Each row is a point on a landscape with many peaks, with its height.
From any point a climber steps to the highest of the 2 points nearest to it. It stops when none of these is higher. Distance is the straight distance between rows; heights are no part of it.
Z_515: -4,-11,-9,-23,18,0,-11,8,-17,-3,-19,4,14,25,-12,-5,5,-14,34,17,12,13,2,-4,7,8,-12,-22,-23,12,-11,15,30  height 27.4
Z_487: -6,-5,16,-9,5,31,-21,6,-3,7,-3,-40,24,-22,-12,-7,4,16,22,-2,3,-16,-29,-7,4,-10,2,11,-5,8,11,-5,-34  height 27.2
Z_326: 11,10,2,13,-10,-9,7,-19,20,-10,24,0,-6,-27,5,8,-23,8,-37,0,-1,-23,14,21,-10,-5,10,4,-7,-3,22,-8,-21  height 8.6
Z_811: 3,-13,-8,-20,10,-3,-5,0,-14,-5,-30,2,11,13,-1,0,0,-18,38,20,13,2,-3,-13,11,7,-5,-6,-11,8,-14,-1,13  height 30.5
Z_636: -6,-4,9,-17,-9,-4,-17,5,-18,2,-2,25,7,7,7,0,-10,-10,20,24,14,3,25,-27,23,23,-7,-9,-16,31,-25,-9,8  height 23.4
Z_809: -5,-17,5,8,8,-10,31,-1,-12,6,-19,-15,-6,3,27,16,2,-11,-16,-18,14,-8,-10,-2,2,-10,23,31,42,-11,-7,-5,0  height 25.9
Z_11: -7,-18,0,3,-11,4,-2,13,-10,10,-16,-2,3,7,18,-5,5,2,-9,-7,10,8,4,-17,15,3,4,23,20,0,-23,-9,0  height 21.6
Z_53: -1,2,18,12,9,20,-11,1,31,-12,18,-25,-12,-23,-19,-8,-1,2,-31,-14,-14,-7,5,5,-28,-23,9,-8,-32,-17,16,9,-27  height 42.8
Z_302: 5,-3,-1,-13,12,15,-1,-4,19,-3,9,-33,-1,-12,-26,-4,6,6,16,-1,-14,5,-20,25,-25,-13,3,-10,-25,-18,28,-1,-9  height 21.3
Z_979: 2,5,-13,-16,9,-25,20,-5,0,-6,14,9,3,-4,2,16,1,-11,7,9,0,-6,-5,24,-20,-6,5,1,5,-5,29,-17,19  height 26.6
Z_708: -2,8,-2,8,21,-12,-21,-28,1,-22,29,-2,14,-4,-32,-5,-9,-2,-17,7,-3,-11,14,17,-16,5,-23,-15,-30,-1,29,-9,-20  height 14.2
Z_751: -10,-8,-2,-13,-5,23,10,27,-4,6,-22,-21,23,-16,17,5,11,5,5,-5,4,0,-26,-11,3,-10,8,35,27,0,0,-8,-2  height 26.9
Z_369: 8,-3,21,0,-12,5,8,10,38,-1,20,-3,-18,-32,14,5,-10,17,-15,22,-7,-16,1,16,-21,-4,31,-10,-15,12,20,-8,2  height 19.2
Z_443: 11,-12,0,-10,3,-13,-3,-10,-6,0,-14,7,-1,4,12,3,-4,-15,23,28,5,-12,4,-8,10,2,13,1,-1,8,-5,-9,7  height 34.3
Z_464: 26,39,-12,-20,-8,-4,13,-9,-5,-2,-11,8,10,10,2,20,-9,-25,22,2,18,-2,7,-21,11,1,-31,-11,4,24,-14,10,-12  height 49.5
Z_278: -12,-5,20,-19,11,26,-5,-2,0,4,3,-46,20,-21,-14,8,6,5,29,-10,4,-19,-39,7,-13,-16,10,11,-4,-4,24,-8,-36  height 25.2
Z_656: 2,-12,-9,-6,34,-8,0,4,-1,-12,1,-2,-18,23,-9,-12,5,-3,11,24,-14,13,9,21,-10,4,3,-23,-16,-20,15,9,34  height 19.5
Z_450: -2,-11,26,-7,4,23,-32,4,-6,4,11,-26,23,-24,-7,-13,-1,15,15,5,-2,-21,-16,-11,6,-2,9,1,-18,18,5,-9,-30  height 29.2
Z_296: -1,-27,26,12,11,-9,-4,-4,-7,-6,-3,-1,-4,-7,21,-11,-5,0,-8,16,14,-22,9,-15,7,-2,31,-2,5,9,-15,-17,-7  height 27.3
Z_538: 18,22,-20,-10,-5,2,12,-21,22,13,-25,2,14,-8,-9,6,-6,-18,50,22,-9,0,-30,-5,-15,8,10,-10,5,-3,13,1,5  height 27.8
Z_83: -10,3,13,0,-11,-19,-1,-1,-16,4,39,25,2,2,9,4,-5,9,-5,0,0,-4,16,6,8,5,0,-2,0,19,-3,-12,8  height 40.8
Z_124: 22,0,-1,14,14,10,-31,-11,34,-7,-13,3,-18,-9,-9,-31,-4,0,-11,42,-21,-6,14,-16,5,10,20,-23,-17,-15,2,5,5  height 43.6
Z_349: -13,2,25,14,11,-7,-23,2,-17,3,30,25,-7,21,-22,-13,32,17,-29,-26,-6,11,15,-8,11,20,-6,-16,-1,-4,-16,11,3  height 52.3
Z_886: -6,9,-24,-1,-10,9,0,19,-3,10,-21,1,-2,22,2,-1,4,-4,4,-15,1,30,4,-12,5,-6,-33,9,9,6,-17,16,15  height 16.8
Z_423: -8,27,-6,-8,-11,-17,7,14,2,7,23,32,-11,20,7,21,-20,-14,7,7,0,12,16,-7,7,12,-37,-12,12,24,-7,7,21  height 35.0
Z_975: -9,9,8,4,-18,-27,9,-13,-13,-3,42,22,8,-9,12,14,-12,7,-25,-7,6,-16,19,14,4,3,-3,6,5,14,5,-20,-7  height 39.0
Z_383: -4,-10,9,2,9,-17,22,-2,5,-16,14,-7,-17,-7,8,9,0,0,-20,-7,6,-5,8,28,-25,-13,16,-3,0,-15,15,-12,5  height 12.5
Z_483: -19,-33,13,-9,-20,9,-13,29,-13,10,-9,8,8,1,31,-10,5,-5,0,7,17,9,8,-25,21,18,15,8,21,1,-30,-25,-5  height 24.4
Z_518: -27,13,26,6,-13,-18,15,6,-9,-5,45,30,1,2,-6,27,15,10,-32,-26,8,8,8,47,-20,20,-16,12,7,5,8,-22,11  height 50.3
Z_963: -10,-8,6,-22,-3,-11,-16,9,-12,4,-2,28,-10,17,9,-1,-8,-16,20,33,9,5,29,-13,11,26,-1,-12,-6,25,-20,-8,28  height 25.7
Z_816: 14,1,-10,21,1,-15,23,-12,10,1,-23,4,-32,1,32,9,-16,-13,-27,-2,-1,-4,14,5,8,-11,18,23,29,-21,-6,6,2  height 30.1
Z_964: 6,1,-16,-3,16,-18,29,-21,-11,-4,-11,-7,8,-6,8,18,-1,-23,9,-8,4,-17,-25,2,-1,-16,9,24,23,-18,12,-9,-12  height 19.7
Z_756: 13,5,-17,-11,15,5,9,-19,24,1,-9,-19,3,-9,-24,-7,2,-2,40,9,-17,10,-29,25,-19,1,5,-16,-12,-20,29,0,2  height 19.1
Z_504: 1,-16,-11,-1,11,-1,2,8,-9,1,-17,-10,-7,18,0,-8,9,-1,8,2,0,15,2,3,1,-11,-1,5,4,-9,-5,5,20  height 15.2
Z_848: -5,-6,-15,-17,-13,28,8,25,7,1,-36,-10,24,-17,25,0,5,-11,14,14,3,2,-26,-24,12,-2,10,28,30,-13,0,-12,-9  height 24.5
Z_525: -12,-12,9,14,14,-2,0,12,-13,0,12,2,-23,24,-13,-10,32,13,-38,-29,-1,16,12,10,-14,6,2,-9,6,-17,-11,12,2  height 28.7
Z_924: 1,-5,-10,-5,28,-18,-4,-2,-2,-13,1,15,-21,30,-6,-1,-9,-15,11,35,-9,5,17,14,0,11,-1,-26,-11,-14,12,7,32  height 21.2
Z_779: -2,-4,11,26,-12,10,5,-1,-14,8,8,-10,0,-7,6,0,-3,21,-44,-40,-1,-4,7,-10,13,-5,5,24,15,-3,-20,13,-23  height 42.6
Z_238: -16,0,29,10,-2,3,-34,15,-17,19,19,35,-12,19,-9,-18,36,10,-22,-15,2,22,9,-16,24,32,-8,-11,-2,8,-23,-2,15  height 46.1
Z_785: 16,-1,-19,-12,26,-5,10,-7,19,-6,-18,-13,-10,3,-15,-10,7,-14,39,22,-20,12,-22,29,-11,7,14,-21,-14,-23,24,1,26  height 17.2
Z_221: 13,2,15,6,13,7,-25,-14,34,-10,28,-6,-12,-20,-17,-17,-8,8,-19,18,-17,-14,12,1,-17,2,19,-26,-26,-6,22,0,-17  height 51.6
Z_633: 7,6,-15,-5,5,-2,27,-6,-3,1,-10,-15,13,-13,7,18,-1,-4,-3,-23,-1,-11,-25,5,-6,-21,6,31,21,-14,16,3,-12  height 17.5
Z_993: -7,11,-3,-6,-8,20,3,9,-11,3,6,-30,23,-19,-11,10,2,23,0,-37,-5,-6,-27,4,-2,-24,-15,25,-1,-2,7,12,-29  height 14.0
Z_447: -4,6,-21,-10,7,9,18,13,-20,6,-33,-14,25,13,2,14,9,-13,20,-24,11,8,-25,-22,5,-19,-19,26,23,1,-9,4,-1  height 28.8
Z_766: -5,-22,19,9,-11,24,3,33,19,-6,-14,-19,-6,-24,20,-8,2,20,-17,1,6,1,-8,-6,-9,-5,25,10,1,1,-6,-5,4  height 23.5
Z_5: -3,5,-3,-23,5,-13,2,-6,-27,3,4,5,33,10,-4,16,2,-13,35,-8,16,-11,-9,-10,8,-6,-20,-15,-10,22,-6,-4,-3  height 41.5
Z_960: 6,-7,16,-6,3,-12,14,-11,29,-6,16,-3,-16,-28,11,10,-10,-4,5,23,1,-21,-9,25,-24,-1,34,-18,-7,0,27,-24,2  height 21.1
Z_153: -10,-3,-8,-8,11,-20,4,-15,-25,-16,16,-4,21,5,-15,7,6,-4,3,-21,12,-6,-2,19,-8,-11,-22,-1,-10,-2,13,-10,-9  height 52.0
Z_857: -23,-8,22,9,-12,-4,26,11,-11,1,21,5,-17,0,-1,22,23,9,-37,-49,12,3,4,34,-21,4,5,7,8,-6,-6,-3,-5  height 49.7
Z_477: -10,0,-2,2,6,7,-6,-5,-33,1,-3,-19,29,6,-15,0,3,10,11,-32,8,-5,-16,-16,17,-22,-27,10,-3,5,-11,10,-29  height 36.4
Z_883: -11,-7,6,5,6,11,-15,36,8,5,14,14,-20,23,-7,-18,12,15,-9,13,-16,29,13,10,-10,16,-6,-11,1,1,-4,12,38  height 36.1
Z_680: -18,-12,19,4,7,8,1,18,-17,3,18,2,-15,20,-19,-6,40,17,-19,-35,1,19,0,23,-14,4,-1,-4,-1,-8,-12,7,2  height 25.8
Z_852: 26,12,-26,23,-18,24,2,-2,37,5,-28,-10,-15,-16,8,-12,-11,11,-24,11,-24,9,-1,-2,8,-9,0,20,5,-19,5,25,-8  height 18.0
Z_541: -12,2,-9,-5,2,-20,6,-9,-28,-7,17,9,21,17,-8,10,4,-4,11,-21,12,0,5,5,2,-8,-24,-8,-5,8,1,-3,0  height 47.2
Z_139: 19,3,5,8,15,9,-32,-10,34,-5,14,2,-10,-9,-17,-24,-5,11,-12,36,-24,-9,13,-11,-2,10,13,-27,-22,-6,15,11,0  height 47.3
Z_110: 9,29,-18,-13,3,-10,8,3,9,-6,-4,20,-19,26,2,16,-20,-24,14,17,3,13,18,-8,3,6,-35,-15,10,13,-5,16,19  height 39.1
Z_419: -12,-19,6,-20,16,-1,-6,8,-27,-5,12,-9,14,13,-18,-7,19,8,24,-6,4,4,-7,17,-8,-5,-4,-13,-17,5,2,5,17  height 22.7
Z_562: 11,-11,-5,15,10,1,-7,5,13,-6,-23,-1,-26,7,12,-21,-2,-5,-10,25,-7,8,15,-3,5,-2,19,-2,0,-17,-7,-1,18  height 35.6
Z_134: 5,15,-1,-20,-4,-2,-8,-16,-8,12,10,1,43,-10,-11,12,-9,-4,39,1,8,-19,-16,-11,10,0,-18,-26,-19,28,6,-7,-23  height 40.7
Z_508: 23,23,-25,11,-10,-12,11,-24,21,-1,-26,5,-24,0,5,3,-14,-20,14,24,-14,0,-4,-1,5,3,5,4,8,-15,4,10,-4  height 12.8
Z_270: 20,5,-25,4,16,1,5,-5,24,-5,-28,-13,-20,4,-8,-16,4,-10,23,26,-24,17,-12,18,-2,1,7,-11,-8,-27,15,11,19  height 15.5
Z_355: -10,-19,27,5,-17,3,-20,16,-9,8,8,15,8,-6,22,-16,2,7,-10,10,10,0,16,-24,19,17,19,0,4,16,-30,-23,1  height 27.1
Z_429: 15,8,-14,14,2,-12,-3,-35,-11,-12,-7,5,-5,12,-7,0,-15,-12,-10,-2,4,-15,16,-26,21,-11,-15,1,-6,-4,-12,13,-34  height 49.1
Z_57: -2,-4,-17,-3,14,2,6,-5,-24,-3,-21,-21,19,16,-10,3,8,-2,18,-24,7,3,-20,-9,8,-24,-23,10,2,-7,-4,12,-15  height 32.8
Z_746: 11,14,-16,-15,-8,7,-6,4,13,7,-13,5,13,4,-4,2,-3,-6,29,23,-4,8,-3,-11,8,4,-19,-19,-16,19,2,9,12  height 61.2
Z_379: 4,4,1,18,3,-12,26,-16,20,-19,5,-9,-19,-26,8,12,-14,-2,-42,-10,-1,-12,14,33,-23,-11,7,8,-4,-21,23,-6,-11  height 10.3
Z_368: 14,17,-15,-19,8,-13,11,-30,8,4,-17,5,19,2,-15,11,-9,-27,52,17,6,-10,-21,1,-9,11,1,-28,-8,0,13,0,0  height 32.0
Z_554: 14,23,-20,-17,-3,-22,16,-22,2,-1,-5,18,8,4,0,23,-10,-28,28,15,5,-14,-7,-7,-3,0,-6,-11,1,7,13,-5,-3  height 36.8
Z_990: -17,10,5,-6,-9,6,10,9,-25,-1,22,-11,25,-10,-17,11,11,20,-2,-51,4,2,-18,16,-5,-19,-23,20,-4,-3,0,3,-21  height 12.4
Z_422: -19,-33,24,-16,18,-9,4,12,-32,-2,9,-11,3,15,-4,-1,28,2,17,-16,17,0,-9,19,-16,-1,18,-6,3,1,-8,-10,17  height 19.9
Z_94: -19,-16,5,-3,-3,9,-3,29,-25,19,-7,-3,-3,20,-4,-5,40,10,-1,-38,9,26,-19,12,0,8,-9,15,17,2,-17,2,10  height 20.9
Z_188: -15,-15,-13,2,-1,4,-6,21,-15,19,-16,1,-15,27,-1,-9,24,0,-8,-23,5,32,0,1,2,5,-15,10,19,-1,-20,9,16  height 18.5
Z_413: -18,-17,23,3,-15,28,13,36,-1,4,-11,-27,3,-15,11,3,15,23,-16,-27,7,4,-17,5,-10,-7,15,23,14,0,-14,1,2  height 26.5
Z_904: -9,-16,34,24,-8,15,-13,14,5,-2,5,-5,-1,-24,10,-16,0,23,-37,-14,6,-11,7,-25,5,1,25,7,1,11,-22,-3,-15  height 33.2
Z_872: 4,-10,19,7,-14,12,5,23,24,-1,6,-8,-16,-26,20,-4,-3,19,-16,12,-2,-6,3,5,-13,-5,27,2,-7,12,4,-3,10  height 21.0
Z_371: 15,6,-23,-5,-16,20,-12,5,24,2,-31,2,4,1,2,-12,-3,-2,18,26,-9,12,-5,-14,10,2,-9,-4,-10,0,-1,7,3  height 54.7
Z_677: -3,-6,-15,-1,-9,7,-5,8,-11,0,-27,0,-2,21,4,-5,1,-7,5,-4,10,17,11,-25,16,1,-19,13,7,3,-28,6,-1  height 19.0
Z_274: -9,15,2,6,3,12,-17,-3,-28,-1,20,-5,29,4,-26,-12,6,18,5,-36,1,4,-5,-13,15,-15,-34,-10,-22,9,-9,13,-20  height 40.6
Z_769: 5,7,0,22,3,-19,2,-24,7,-17,26,9,-10,-11,4,1,-20,2,-49,2,0,-18,30,11,-5,-5,5,1,-3,-8,11,-9,-18  height 7.2
Z_39: 25,10,-20,16,-18,31,-10,-3,36,8,-26,-19,-1,-18,-7,-17,-8,16,-3,13,-20,9,-20,-3,3,-5,1,12,-4,-16,9,17,-17  height 19.8
Z_614: 0,-8,-25,5,12,13,-6,18,4,0,-25,-6,-15,25,-8,-18,9,0,3,8,-11,34,10,-1,0,-5,-16,-2,-3,-15,-4,19,27  height 13.3
Z_298: -10,-18,4,-9,7,1,-12,33,6,7,3,12,-22,15,9,-14,8,1,8,29,-5,21,12,16,-10,14,7,-12,7,5,0,-3,50  height 40.0
Z_407: 9,7,-3,-4,-2,22,-26,2,15,4,16,-8,12,-12,-23,-17,-3,22,8,13,-19,1,-6,-5,2,-1,-8,-17,-30,12,13,11,-8  height 29.0
Z_824: 9,36,-24,-16,-3,-26,25,-14,5,-2,9,31,16,7,-2,33,-14,-32,13,10,10,-9,-1,5,-13,4,-22,-10,8,12,23,-15,5  height 32.6
Z_984: 14,15,-11,1,8,-3,-16,-7,12,-15,-8,21,-19,24,-13,-2,-20,-10,1,40,-11,0,27,-20,15,17,-16,-24,-17,4,-2,20,10  height 25.6
Z_78: 3,-17,9,-3,2,-16,4,-9,-13,0,-15,4,-4,5,25,8,-5,-15,8,21,11,-16,6,-13,11,-1,19,13,17,4,-13,-16,0  height 31.2
Z_391: -6,-32,27,17,1,-8,9,6,3,-6,-12,-2,-14,-12,35,-4,-8,6,-16,11,19,-17,5,-14,0,-1,39,2,16,10,-12,-17,2  height 24.6
Z_472: 5,-1,-7,14,3,-23,32,-6,6,3,-7,7,-31,1,34,18,-17,-11,-32,-15,2,-6,15,17,-6,-9,20,19,35,-18,3,-2,11  height 33.0
Z_389: -12,-1,6,-5,-12,14,25,30,-14,24,-5,-6,10,-14,19,22,9,6,-16,-40,4,3,-18,3,-9,-1,11,44,42,6,-5,2,11  height 32.3
Z_695: 13,-6,-9,25,9,-10,9,-6,12,-2,-30,0,-42,11,22,-8,-10,-12,-21,12,-4,7,21,-1,9,-6,18,11,19,-23,-12,1,9  height 31.9
Z_45: -9,-10,0,6,-7,13,27,15,-9,15,-20,-15,3,-7,29,18,3,1,-27,-34,7,-3,-11,-5,1,-1,11,43,48,-4,-8,3,-1  height 29.3
Z_304: 7,-1,-12,9,11,-14,28,-21,-10,-6,-28,-10,-6,5,18,14,-3,-24,2,-4,5,-12,-13,-7,13,-14,11,33,33,-20,-6,1,-13  height 22.4
Z_410: -1,17,11,-2,-21,-7,-8,-10,-10,6,42,10,23,-26,1,6,-13,19,-4,-10,-2,-16,-1,-4,14,-6,-9,1,-15,21,5,-11,-24  height 48.4
Z_428: 5,-13,29,-3,8,17,-26,-11,6,4,7,-22,13,-23,-2,-10,-8,5,17,17,3,-27,-15,-7,2,1,23,-6,-12,15,11,-13,-30  height 31.4
Z_492: -4,-10,-10,-21,23,-5,-4,1,-20,-6,1,-4,17,21,-20,-5,9,-4,31,4,4,4,-7,13,-1,-5,-14,-25,-26,4,8,13,20  height 24.7
Z_254: 22,30,-32,12,-6,-9,24,-29,21,1,-36,-7,-4,-5,-9,5,-10,-25,31,5,-16,2,-30,-4,-6,2,5,5,15,-24,7,12,-13  height 20.8
Z_722: -19,-19,20,-3,13,-24,22,3,-6,-19,17,-3,-19,3,2,10,12,-3,-14,-7,14,0,10,34,-34,-5,15,-13,-3,-11,11,-20,18  height 14.3
Z_667: -8,-5,1,11,-6,-6,40,8,2,-1,3,-7,-21,-7,15,25,2,2,-45,-44,0,5,13,34,-28,-5,7,17,21,-21,8,7,8  height 41.7
Z_476: -17,-7,12,-12,-8,26,13,39,-8,8,-12,-24,18,-17,13,10,18,15,-1,-21,6,5,-27,2,-8,-7,11,34,26,1,-5,-4,6  height 28.9
Z_409: 22,29,-28,3,-12,13,12,-23,35,13,-27,-8,16,-11,-16,0,-12,-5,39,7,-16,7,-34,-4,-15,-1,-1,-6,9,-10,12,14,-8  height 24.3
Z_535: -19,-17,16,-4,2,11,3,22,-24,7,6,-12,-4,19,-15,1,41,17,-3,-42,7,19,-14,21,-13,-4,-1,10,5,-7,-14,4,3  height 23.3
Z_749: 12,-5,-12,3,2,8,-6,-16,-1,-7,-38,-18,6,2,-1,-7,-2,-13,19,15,0,-5,-19,-18,16,-3,-3,9,1,-11,-8,5,-19  height 17.3
Z_587: -3,-4,5,-16,12,19,4,3,13,-3,1,-43,4,-17,-22,6,9,2,16,-15,-6,-3,-31,23,-26,-22,4,6,-17,-21,24,-4,-18  height 22.9
Z_674: -11,-21,3,-11,10,-12,4,12,-20,6,4,1,-7,20,5,0,18,-2,12,-6,8,10,1,14,-10,-2,8,1,13,2,-3,-5,28  height 17.4
Z_456: 15,17,-9,-4,-9,-8,4,-18,-10,-7,-11,5,3,11,3,12,-13,-14,11,2,10,-9,10,-27,19,-5,-21,-1,-3,18,-17,9,-21  height 56.2
Z_148: -11,1,1,-8,9,-21,-11,-26,-24,-16,26,-2,30,-6,-20,5,-4,-7,7,-12,16,-20,2,15,-4,-2,-21,-7,-25,14,18,-19,-22  height 46.9
Z_295: -4,8,19,15,-28,10,5,6,-14,16,16,3,13,-23,19,6,-8,26,-25,-33,0,-5,-2,-7,21,-1,1,29,12,12,-16,5,-15  height 48.5
Z_683: 2,-12,10,12,24,-16,-5,-14,-4,-18,18,0,-15,2,-5,-12,-2,-1,-22,4,2,-14,20,5,-10,-9,16,-17,-9,-13,4,-5,-2  height 3.8
Z_744: -1,-22,-8,-7,-3,29,3,22,14,-11,-40,-20,9,-9,22,-17,6,-12,15,20,3,6,-24,-11,13,-1,16,12,20,-30,-2,-12,-2  height 22.2
Z_313: -17,-12,34,15,-21,0,25,12,-1,4,20,7,-19,-15,15,16,4,17,-39,-41,9,-8,7,16,-14,4,22,8,8,5,-8,1,-4  height 43.2
Z_173: 19,12,-17,9,-9,-7,3,-16,18,0,-8,9,-21,0,12,1,-13,-5,-5,26,-14,-4,8,2,8,-3,4,5,2,-7,10,9,1  height 14.5
Z_944: -5,10,21,3,-20,10,-6,0,-17,10,28,-5,24,-29,8,5,-10,25,-5,-21,-2,-16,-10,-12,21,-9,-6,18,-5,20,-6,-3,-30  height 52.6
Z_557: 3,-4,2,-12,5,-17,-9,-25,-13,-3,17,3,17,-3,-6,3,-9,-6,18,9,7,-23,1,2,7,-1,-2,-14,-18,10,11,-12,-16  height 42.3
Z_367: -9,0,-10,10,-2,-19,34,0,-2,6,5,9,-27,5,21,21,-5,-5,-46,-33,2,7,18,31,-19,0,4,18,36,-19,8,4,12  height 37.4
Z_773: 24,15,-21,7,-9,-1,2,-22,10,-13,-46,-3,-15,3,0,-4,-9,-25,22,22,0,0,-8,-20,11,9,-5,4,3,-13,-12,13,-15  height 14.7
Z_530: 0,0,-2,31,-1,-3,-7,-12,-11,4,7,1,-12,10,-4,-8,5,15,-57,-37,-5,1,24,-21,13,-2,1,12,12,-12,-24,19,-24  height 37.1
Z_502: -21,-5,23,1,-17,9,-28,15,-23,19,10,29,7,7,0,-16,19,9,1,-8,10,23,7,-22,25,28,-10,-4,-6,15,-28,-10,15  height 41.3
Z_448: 21,28,-20,-15,3,-7,11,-8,1,-11,-25,11,-13,19,1,12,-10,-30,24,13,10,7,7,-12,5,4,-25,-11,4,7,-6,13,9  height 43.3
Z_869: 20,15,-23,11,-10,5,8,3,34,5,-13,4,-25,-7,15,-2,-13,4,-17,21,-24,9,6,9,2,-7,3,11,9,-11,12,16,13  height 16.1
Z_874: -23,-38,35,-6,14,-16,17,14,-13,-12,9,-6,-21,6,3,3,22,-1,4,-9,21,-5,-3,20,-31,-5,32,-18,-4,2,-3,-17,21  height 17.0
Z_658: 17,0,3,-2,1,18,-24,-22,28,9,2,-10,6,-16,-17,-20,-10,10,20,26,-15,-10,-9,-1,-4,7,12,-18,-21,4,17,0,-16  height 31.7
Z_237: -6,-8,1,0,13,15,-26,31,3,-3,6,9,-4,22,-20,-26,15,15,-2,18,-17,25,14,-1,-5,16,-8,-17,-15,0,-4,18,38  height 33.4
Z_393: -16,16,6,-8,-20,-14,-3,11,-6,19,22,37,-11,6,16,14,-9,-9,8,5,4,15,15,-12,13,18,-21,1,15,31,-16,-3,21  height 31.8
Z_364: 11,16,-4,0,-5,6,-27,6,23,-6,6,24,-6,12,-11,-8,-19,4,2,48,-19,1,22,-22,15,24,-12,-26,-26,15,0,12,13  height 27.7
Z_401: 6,7,-3,-13,7,-22,22,-7,22,-11,18,1,-5,-19,1,18,0,-9,-4,18,0,-9,-8,39,-33,0,15,-3,-2,-9,39,-28,17  height 24.1
Z_283: 13,-10,3,16,22,0,-26,-3,21,-16,-19,5,-24,3,0,-30,0,-3,-20,34,-11,-4,27,-20,5,4,24,-21,-8,-18,-10,1,17  height 39.6
Z_96: -8,-1,7,2,6,-25,-11,-16,-24,-6,19,25,-7,26,-7,3,-6,-7,-9,6,5,-8,36,-18,17,14,-3,-16,-5,13,-17,-1,1  height 51.1
Z_306: -25,-2,22,5,-9,-19,19,2,-18,0,34,18,-6,4,-2,22,22,6,-34,-38,17,3,8,42,-19,12,-1,7,10,1,0,-18,1  height 56.0
Z_33: -18,-8,3,-21,-5,-19,-8,12,-15,15,4,28,-13,15,14,8,-2,-18,19,17,11,8,19,-5,5,21,-4,-3,16,25,-20,-11,32  height 28.2
Z_609: 21,25,-28,3,-17,25,2,-10,40,17,-26,-13,14,-14,-12,-6,-9,13,25,10,-21,12,-30,-2,-10,-2,-8,-2,0,-7,17,17,-8  height 22.1
Z_56: 6,9,14,4,4,23,-19,-17,42,-3,22,-23,-5,-23,-26,-6,-9,7,-11,-1,-15,-6,2,14,-30,-5,12,-13,-33,-13,30,-2,-32  height 46.8
Z_719: -9,-4,12,-7,-5,-29,-2,-18,-30,3,26,24,9,10,6,10,-9,-6,8,2,11,-16,21,-9,17,5,-2,-7,-4,22,-14,-13,-4  height 45.4
Z_86: -21,17,2,2,-17,-30,15,-1,-15,5,41,36,4,3,9,24,-4,0,-22,-21,7,3,14,25,-7,13,-16,12,21,12,8,-16,12  height 44.2
Z_805: 14,12,-12,-4,14,-13,-5,-15,7,-16,-12,20,-27,25,-6,1,-19,-21,15,42,-8,-3,20,-3,9,17,-6,-24,-14,-5,3,13,14  height 23.7
Z_819: 10,-12,5,-7,6,-1,-20,-14,-6,1,-3,2,9,-4,-1,-9,-6,-5,22,28,1,-19,-1,-12,14,8,10,-12,-18,14,-5,-5,-7  height 38.0
Z_987: 3,22,-5,-6,-15,14,-15,16,1,3,-3,11,16,11,-7,-5,-6,-1,17,12,2,17,11,-22,21,9,-33,-21,-21,24,-15,12,12  height 54.5
Z_91: -5,-16,5,-1,-8,6,-8,30,10,7,-3,5,-13,-1,21,-15,7,8,-3,17,-1,13,10,6,-4,4,16,2,8,7,-7,-9,29  height 44.3
Z_72: 7,23,-1,-5,-22,-2,-8,-18,4,13,24,11,29,-19,-2,10,-19,11,18,3,-4,-17,-6,-15,17,0,-16,-14,-20,30,8,-7,-28  height 44.7
Z_259: 3,20,-10,13,-7,24,-21,8,-8,1,0,-9,24,6,-21,-17,2,20,-1,-21,-6,13,0,-27,23,-14,-38,-8,-23,11,-15,20,-12  height 44.6
Z_426: -5,-4,-4,23,13,-5,-5,-3,-11,1,6,-1,-18,24,-13,-13,19,12,-46,-30,-10,15,22,-6,-1,-2,-5,0,6,-23,-15,22,-8  height 32.4
Z_467: 2,0,-5,2,-4,13,11,-1,-6,2,-5,-24,14,-14,5,11,-4,13,-11,-24,-4,-11,-17,-1,6,-19,-3,31,13,-4,2,9,-25  height 15.6
Z_899: 4,-23,-3,5,9,13,-1,6,1,-10,-37,-22,-1,2,14,-16,5,-10,8,15,6,2,-11,-10,15,-4,14,15,12,-21,-11,-8,0  height 20.1
Z_460: 0,18,-24,-17,4,-28,26,-4,-5,-1,14,24,13,1,2,26,-5,-20,10,2,7,-8,-7,13,-19,-6,-5,6,10,5,28,-19,15  height 29.1
Z_965: 17,-10,9,4,5,3,-15,-22,12,3,-2,-9,2,-14,-1,-13,-11,-2,17,27,-4,-20,-8,-3,4,3,21,-9,-12,3,8,-6,-16  height 34.6
Z_171: 14,14,-19,7,-2,-13,2,-45,14,-4,1,3,8,-6,-12,4,-17,-11,13,7,-3,-14,-7,8,-1,-1,-8,-11,-7,-9,20,-4,-26  height 18.4
Z_491: -5,-3,0,-2,-12,7,27,24,0,14,2,-7,-11,-8,13,18,10,8,-24,-43,-3,9,-5,22,-21,-7,7,29,29,-8,1,12,14  height 36.5
Z_806: 3,-11,-10,-3,-14,19,-18,24,13,1,-15,-2,3,-2,8,-22,2,9,1,18,-5,14,4,-9,7,0,0,6,-3,-3,-9,-1,14  height 49.2
Z_691: 8,10,-12,10,13,-15,-16,-47,9,-14,10,8,8,1,-23,-3,-21,-16,0,16,0,-16,11,8,-2,11,-12,-25,-22,-6,26,-7,-24  height 16.2
Z_532: -11,1,-18,-13,-7,17,10,29,-13,13,-29,-7,25,2,12,9,9,-8,15,-18,8,15,-23,-21,4,-9,-12,34,30,2,-11,-3,6  height 26.1
Z_192: -26,4,18,-14,-8,1,8,10,-30,-2,30,1,20,1,-19,11,27,20,7,-45,9,7,-16,26,-10,-10,-18,11,-5,2,-2,-7,-3  height 11.0
Z_178: 2,-5,1,16,16,-29,-1,-35,-12,-17,18,7,-7,3,0,-1,-14,-11,-25,2,9,-23,27,3,4,-8,7,-4,-3,-9,3,-15,-19  height 5.5
Z_48: -10,-11,37,21,-24,7,13,15,4,5,17,2,-9,-31,24,7,-10,24,-37,-25,6,-18,7,-6,1,2,27,11,5,18,-12,-1,-9  height 37.9
Z_577: 15,20,-14,6,-12,-5,5,-44,18,7,-7,-1,14,-14,-8,6,-20,-10,27,4,-7,-17,-20,-2,-5,-1,0,-3,5,-5,17,2,-33  height 20.4
Z_513: 8,6,-3,1,-12,18,-24,1,6,7,5,-2,18,-14,-6,-15,-5,17,8,14,-11,-3,-4,-20,16,-1,-7,-3,-23,20,-1,1,-12  height 27.0
Z_328: -6,24,2,4,-22,25,-20,21,-3,10,11,10,20,0,-8,-15,1,20,7,-6,-7,27,-2,-21,21,0,-33,-10,-19,20,-11,12,11  height 49.4
Z_115: -11,-5,9,7,15,-11,-20,-3,-21,-4,23,18,-1,26,-21,-13,12,7,-16,-7,-6,6,24,-10,6,12,-6,-18,-6,0,-15,10,10  height 59.1
Z_42: 4,-3,-5,-5,12,8,-30,19,14,-6,-1,16,-8,17,-13,-18,-4,1,4,47,-17,10,19,-10,7,19,-3,-26,-22,3,0,14,36  height 30.2
Z_847: -8,-14,21,15,-19,17,-21,20,-2,6,4,6,8,-15,16,-24,2,18,-27,-3,6,4,11,-30,19,12,18,9,5,6,-30,-13,-8  height 29.8
Z_29: 13,4,-31,-1,14,13,-1,9,22,-3,-32,-9,-11,14,-13,-13,6,-4,21,21,-20,29,-9,8,-2,-2,-17,-12,-13,-18,16,21,26  height 13.9

For each start below, name the point where the climber stops.
Z_535 => Z_944
Z_691 => Z_554
Z_756 => Z_819
Z_562 => Z_221
Z_886 => Z_306
Z_419 => Z_819
Z_636 => Z_456
Z_369 => Z_554
Z_178 => Z_422
Z_963 => Z_456
Z_683 => Z_422

Call two points neighbours if one is among the 2 nearest of the other. Go from one point of each pair to the other, from neighbour to neighbour, staying as high as possible. Name the lowest point that can't be avoided.
Z_306 and Z_422 => Z_886
Z_422 and Z_476 => Z_785
Z_456 and Z_554 => Z_178
Z_554 and Z_476 => Z_369
Z_944 and Z_153 => Z_134
Z_476 and Z_746 => Z_532
Z_667 and Z_221 => Z_816
Z_306 and Z_115 => Z_975
